Points, in no order, along strands that fork, close into loops and pass close to each other.
Two points are linked if the straight distance between their rows is under 73.1. Some points are linked to none.
vares: [  3   4 -26  18   4  32 -16   0 -15  19  24  12   3   9   5 -15   6  10
  22  17  -8  15 -26 -12   2]
bisag: [-22   9   3 -33  12 -28  40  26 -22 -29   0 -17  27 -20 -15  14  19  17
   8  -5 -14   9  27  -8  19]
mudil: [ -4   3 -33  22 -24  11 -26   5  -8 -22  -9  -8   2   2  24  24  -1 -18
   9  29  25  -9 -16  -7 -30]
tep: [ 34   6  17  -3 -35 -26   9  -6   6 -31  33  -4   3 -13 -48 -13   3  -1
 -33  31  14 -18  35  19  11]
Dazol: [-21 -11 -16 -17 -19  33 -12  -5  -8  26 -15   1 -17 -18 -16   1 -37  23
  34 -25  14  22  -1   8  22]
Fozut: [ 12   0  -2  13  19   1  36   1  -5 -38  -3 -31   0 -17  27   0  26  32
  27   2   6 -14   5  -5  13]
tifol: [ -9 -21   5   1  -4 -45  36   8  34   3 -24   8  -6   9 -11   4  13   5
  -4 -21   5 -11  17 -11  -2]
Taduf: [-21  -5   6 -19 -29   1  -2  15  26   5 -15   5 -36   4 -22   5 -34  -8
 -19   1  35  -3  -8  26 -15]
tek: [-18  -2 -10  26  10  31 -34 -10  20  24 -23 -14 -11  -9 -12   7  -9 -13
  -6  -9  24  -2  -5  27 -30]
pugun: [-25  -6 -40   6  16   1  13   3 -10  30 -20  12  25   5 -11  13  11  -2
   7   9   5  -1   0  -5 -51]
mab: [-32  11   5  -7   4   4   0  30 -26 -11  10 -11 -14 -10 -24   5 -21  -4
   8  14   2  39  -6  -4  30]
bobog: [  2  14 -29  -1 -13  48   2  12 -32   9  -1  -7  17 -20  27  -5  28  32
  50 -15  -8 -11  12 -22   1]
vegis: [-20  -3 -10  -1 -13  34 -40  -1  -7  27 -17  -4 -18 -13 -19  16 -39 -10
   3 -16  29  12  -4  18  -1]
totu: [-22  -1   8  37  22   2 -18 -10  23  15 -35 -23 -17   2  -4  22  15 -29
 -15  -6  24 -14   6  10 -40]
bude: [ -7   1  -7  -4   2   7 -27 -47  -7  16 -22  -7   1  -2 -36  23 -47 -14
  -5 -12  -2  22  15  29   6]
kemaf: [  6   0 -17   3  15  25  26   5  -8   0 -12   1  45 -17  42 -14  21  26
  40   7 -14 -32  19   9 -16]
Gozaz: [ 13   4  26 -14   9   4  38  15   6 -49  10 -25 -21 -23  14  -2  41  32
  -2   7  14 -21   3   8  10]
megod: [  4  10   4   8  27   1   1   2 -27 -10   5   8  32  10  31  12  25  -8
  -6   2 -24  -2 -31 -13 -32]
gof: [  0  -3 -41  18   1   8  13  -8  -1   0 -34 -19  28 -29   4   6   6  20
  33 -15   0 -14  27   4  -6]
zemu: [ 17   3  26   0   9   1  42  26 -13 -27  39   4 -14  11   0 -13  30  34
 -19  26  14 -18 -10 -13 -11]
borit: [  9  -2 -12  -1  18  11  13  -7   9   7 -19  -6  25 -23  38   4  26  18
  22 -31 -10 -29  14  -7 -10]
bomip: [ -8  -8 -41   0 -13  30  -9 -20 -21  26  -4  17   8   9 -11  -7 -37  31
  34   4   5  14 -11  13   7]
telo: [ 20  -6  35 -12 -17  -8  28  15  24 -41  15  -7 -21 -24   2 -19  26  21
   3 -20   2 -16  12   7  27]
fum: [ -4  18   9  -6  10 -17 -13  11 -18 -22  10  -6  10  -7  -8  14  10 -26
 -38   3 -27  -7  31  -8   9]
sasi: [ 17  -7   3  -4 -22 -34  -8 -34   4   4   5  26  -7  52 -27   6 -40 -16
 -19  13   7  15  -4  -7  -1]
biru: [-39  21  26 -40 -10  25  -3  49 -11  -4  23 -19 -14 -13 -18   0  -1  -6
   2   5  -3  22   1   3  18]
sapaz: [ 21 -19  26  -9 -36 -32  18   5  39 -25   3  -8 -24 -15 -28 -16   4  10
  -5 -27  16 -14  11  22  19]
zise: [ -5 -10  13  20 -18  -6 -27  14   9  -9   8   1 -37  22   2   8 -24 -14
  -9  -9  26  18 -32 -18  18]
lufe: [ -7   5 -17  -3 -17  57  -4  17 -12  23  14  10 -18   8  30 -18  14  16
  34  10  -4  -6 -30 -28  -9]
mut: [-11 -15  13   8 -27   3 -19  26  17   8   5  16 -28  17  19   1  -5 -29
  11 -14  12  22 -53 -36  -3]
Fav: [ 22  -6 -15 -22 -10 -10  21  -5   6 -20  12  -9  -2 -11  -7 -11  -5  13
   0  38   5 -23  31  24  13]
falu: [ -7 -25  16  -1 -12 -47  33  13  25 -19 -14  -5 -21   5 -17  -7  -7  10
  11 -16  13  13   4  13  15]
mutud: [ -6  -6 -36  22  -7  -2   5 -13 -17  20 -16  20  35  17   4 -12 -26  17
  44   4  -6  15   2  -4  14]
subi: [-38  -5  18 -30  27 -12  28  43 -13  -1   7  15  20  -9  -1  -6   4 -10
   2 -12 -29  15   8  11  -1]
gule: [ -9  -5 -10 -16 -34  31 -12  16  -1  20   4  15   0 -12  33  -6  22  -9
  18 -12  -7 -17 -19 -27 -18]
sisez: [ -6   8 -15  37  19   7 -45  -9 -16   7 -11  -3  22 -15   1  23  -3 -28
  -3 -15  -6  22   9  -9   9]
bufep: [  3  -5  -5   8 -20   0 -25  16   7  19 -10  10   6  18  23  14   5 -39
   3  -1   6   9 -62 -46 -24]
sovo: [ -7  10  -8 -32 -21 -12  -7  11 -17  -1   6  14   4  -7 -12  10  -8 -21
 -23  17  -8  -3  24 -13   8]
lol: [  5   6 -11  10   4   3 -21 -11 -17  -7  17   7  -7   4   4 -26 -26   0
  13  21  -7  26   3  14  32]
gaz: [ 31   8  19   6   0   2 -31 -16  17  11  26   3 -32  12  -5 -19 -15  -8
 -36  13   8  -9  -9   3  15]
kamu: [  4   8   6  26  27 -22  23  -7   1 -43  -7 -32 -11  -7   1   8  17   9
   1  -2   3   4   2   8  17]
fovi: [-30  11  22  -8  23  -6   0  -5  22   3  -9 -33 -18  13 -51   1 -28 -14
 -11  11  22  26  -1  40  10]
lif: [  5   4 -20  10  34   7  -1 -19   3   1  -9 -11   9 -23  10   3  27  -1
 -10  -5 -12 -18  18   7  -7]
subef: [ 26  -9  -1 -11   6 -29   3 -12   9  12   2  24   5   8 -11 -15  -5  13
  -7 -10 -15 -15  28 -12  38]
pab: [ 26  -7 -19  20  37  14   3 -37  26  23 -17 -21  22  -7  18   0  45  -4
 -10  -1 -14 -33   1  -6 -31]
ruvas: [  3  -3   7   4  13 -13  17   7   9  10  13  18  -1  15  23 -38  -3  -1
  14  -8 -27  10 -11  -8  26]
Senap: [-25 -22 -39  -9  -9  -6  12  -2   7  30 -25  21  29   6 -16   2 -23  -6
  20   5   3  10  11   6 -29]
dageg: [ 11  -7  29  -4 -15 -11  33  17   6 -26  31  -5 -32   5  -1 -36 -10  28
  27   8   3  18   2  12  26]
kig: [ -1  -6   7   2  32 -19  13  -4  -3  -5 -13  -2   5  -3  12  26  37  11
 -14 -35   1  -4  -9 -20 -11]
som: [-12  -2  20 -12   3 -20  22  30  -1 -17   9  19   4  -4  26  -9  10  -6
  13 -20 -28   5   2  -8  10]
ter: [-23   0 -32 -29 -14 -17  14  15 -17  11  -6  16  21  -9  -5   0 -21  -2
  15  21 -13   2  24   4  -6]
gima: [ 29  16  31  16   1  -3 -25  -1  17   0  31   0 -21  11  25 -13  16 -12
 -34  -3  -8 -14 -33 -21   8]
vefov: [ 18   1   9  -8 -24 -15 -24 -26   0  -3  -2  17  -7  33 -41  28 -42 -17
 -43  10  20  -5  21  -1   5]
kugis: [ 12 -10  -6  16   4  -7 -14 -27   2  20   3  17   5   8  17 -34 -21  -9
  20   7 -24  26 -16   4  15]
degit: [ -3 -13 -18  12  31   9  29   3   5  15  -9   5  17   8  12  -9  27  11
   4   7   2 -17 -16   5 -37]
kelim: [  7  -3  46  -5  16 -32  18   5  -1 -23  18  11   1   5  30  -1  26 -13
 -13 -14 -24  -5 -13  -6 -20]
Lato: [ 25  19  36  14  11  -6 -23   1 -10 -21  23  -3  -4   3  19   5  27  -1
 -44 -25 -11  -8  -6 -32  18]
feril: [ -1   5  45 -11  15  -9  -7  -1 -29 -24  -1  12  11   5  44  10  29  -4
   1 -18 -28   7 -35   2 -24]
Vak: [ 27   0 -27  19 -15  -3 -23 -39  11   1   3   0  -8  13  21  -7 -14  -6
  11  23   5 -10 -12  17  -7]
Kiv: [ 21  -9 -34 -11   5 -14   0 -34   9  17 -15   7  11   3  -6  -9 -11   4
  -2   7 -18 -14  37  10  11]
vitu: [ 12  11  41   9  28 -14  -8   1 -11 -23  -1 -15  -5 -13   5  29  37  11
 -46 -38   1 -13  -8 -21  -5]
tigo: [ 11  10  -6  -8  -6   7 -24 -38 -14  -6  -9 -10  -3  15 -25  26 -56   2
 -28   8  13   0  19  18  20]
Dibi: [ 27   2 -11  -9 -19   0 -28 -49  19  30  -4   3   6  35  -5   1 -13 -26
 -27  28  -5 -21  -3   3 -20]
dipim: [-16  17  -5 -19   9  -7   5  15 -31 -20  -2  -7  22 -28   6  21  18  -1
  -9 -16 -21   6  29 -20  14]
luti: [-11  13  24 -18   2  -4  49  34 -26 -36  20 -16   1  -2  -6 -11  14  36
  22   6  -8   8  22  -6  27]
kuf: [  7 -17  18  -3  -5 -32  -9   2  13  -6   2   7 -10 -14  -5 -10  -1  -4
 -15 -28 -12   5  13  -4  30]
lek: [ 10   0 -22  -9  -9  17 -24 -29  19  33 -16   7  -6  -5   0   0   2 -15
 -30  13   4 -30  16   1 -15]
lib: [-27   1  -5 -15  15   3  -8 -17 -10  11 -24 -25   1  -6 -52  13 -35  -7
   2  -6   8  39  11  46  18]
Zede: [ -8  -7  29 -10  29  29   4   1 -32  24  -5  15  34 -21  33   0  26  14
  28 -46 -25  -3 -18  -1 -27]
tegol: [  1 -13 -11  -2   5  -4  36   9  12 -13   2   2  -3   3  10 -13  13  17
   3  28   8 -20   4  12 -12]
Voz: [  2 -20  -1 -24 -35  -8   1 -15  28  13   3  22 -26  29  -8   0 -47   0
  -9   9  14  -7 -18  16 -18]
sisem: [  1   6 -32  26  16   6   9   6 -22  36 -13  19  66   7   2   1  -1  23
  41   3 -16   6  15 -17  -8]
buz: [ -4 -27  12  -7 -18 -28 -16  10  25   8 -20  19 -22  -9   3  16 -10 -26
  -4 -41  -1  17   4 -24  24]
kozo: [ 26  10 -19  11  -3 -13 -13 -27   1 -20  -4 -15   2  -8  23   4  14  -5
  -8  13  -3 -12   8   2   7]
pazi: [  7  15 -13  10  27  22 -15 -12  -2  15  20   2 -25   2 -11  -7  -9  11
 -32  22   8   1  -2   2  17]
nomak: [-22  20   6 -42 -24  18  13  37 -28 -20   8  -6  10 -32  18  -3  14  -6
  28   9 -27   6  26   0   8]
Bine: [  1   3  31  -7 -33 -13  42  36 -16 -46  34 -14 -22  -7 -18 -19  12  31
  22  -4  13  17  10  -2  40]
sinu: [-24   0  22 -34  27  10  28  29   7  -3  19   4  -3 -14 -16 -14  15  -1
 -20  10 -15  -6  11  14  -3]
Sug: [-20  11 -13  39   2  15 -32   5 -12 -13 -15 -14  23  -7  15  35  15 -27
  -6   9  20  -6  -8   0 -50]
bapov: [  1   2  26   1  -4 -24   1  -6  13 -13   4 -11 -13  16 -49   4 -29 -15
 -38  14  15  21  20  31  17]
pupe: [ 17 -18 -32  20  -4  25 -20 -49  -1  30 -14   9  12  16 -17  10 -40  18
  32 -14   7  17 -20   8  -1]
ren: [-10   3  13 -18  35  16   0  11   0  24  23   6 -23  -9 -29  -8  12   6
 -48  10  -1  -6   8   8   9]
gubi: [-14  11   6  21  20   9 -28   7   8  17 -15  -3   1  -1   6  29  18 -39
 -32 -13  18  -7 -10 -15 -43]
vuzi: [ 11   8 -10  25  28  29  11  13 -10  32   1  14  63  -5  25 -12  19  32
  43 -13 -16  -6   5   3 -26]
sar: [ -1  18  14   4   2   4 -13   9 -21 -29  33 -15 -23   0  -9  -9 -27   1
  -9  28   0  18   0  13  27]
tamat: [ 22  -1 -26  36  10  31   3 -12   2  33   6   8  18  18   8 -28  -9  22
  42  29   2  12 -47  -3 -16]
Bozi: [-18  -9 -21  -6 -30  12 -20  15   8  33  -6  27  15  -1  14  13  12 -29
   4 -11   1   1 -27 -36 -36]
gofi: [-15  22  28 -51 -28  18  17  43  -7 -17  19 -23 -13 -25  -6 -19  23  -1
   5   6 -13   0  22   3  17]
nolu: [ 28 -13  -1  -3 -31 -35  -1 -52  21  22 -13  13   5  53  -9   0 -19 -31
  -2  28  -7  -8  -5  -9 -15]
deg: [  7   0   4  10 -14 -22  -8  -4   8 -17  -6  -3 -16  13 -29  15 -11  -6
 -27  10  14   1  11  -3   2]
pegi: [ -9   2  10  12 -17  11 -22   6  23  -6  -2  -7 -39  15   5   3 -23  -6
  -9   4  45 -10 -28  15  -5]
bute: [  0   6  36  19  31 -21   1   2  10 -30  -9 -23 -18 -10   3  17  18  -5
 -32 -29  -6   8   5   5  15]
Nas: [ 17  -7 -30  20 -11  11  -3 -25  17  16 -10   1   5  22  13 -20  -6  -5
  26  25  13  -7 -46  -2 -20]

A tip is a point with one link. Name the tips that can be reached along the links from each point below, in the order of the rows.
vares: mudil, gof, pab, Voz, pupe
sapaz: tifol, megod, kig, nomak
bude: lek
ter: Fav, dageg
kuf: Kiv, buz

A piece is two or more points that can be reached from each other along the links. Count, over all rows, the pieces, the separate loops (a circle has one, a figure eight two, a Y none), the forks (points with three links) and the tips (points with one).
pieces: 5
loops: 1
forks: 6
tips: 14
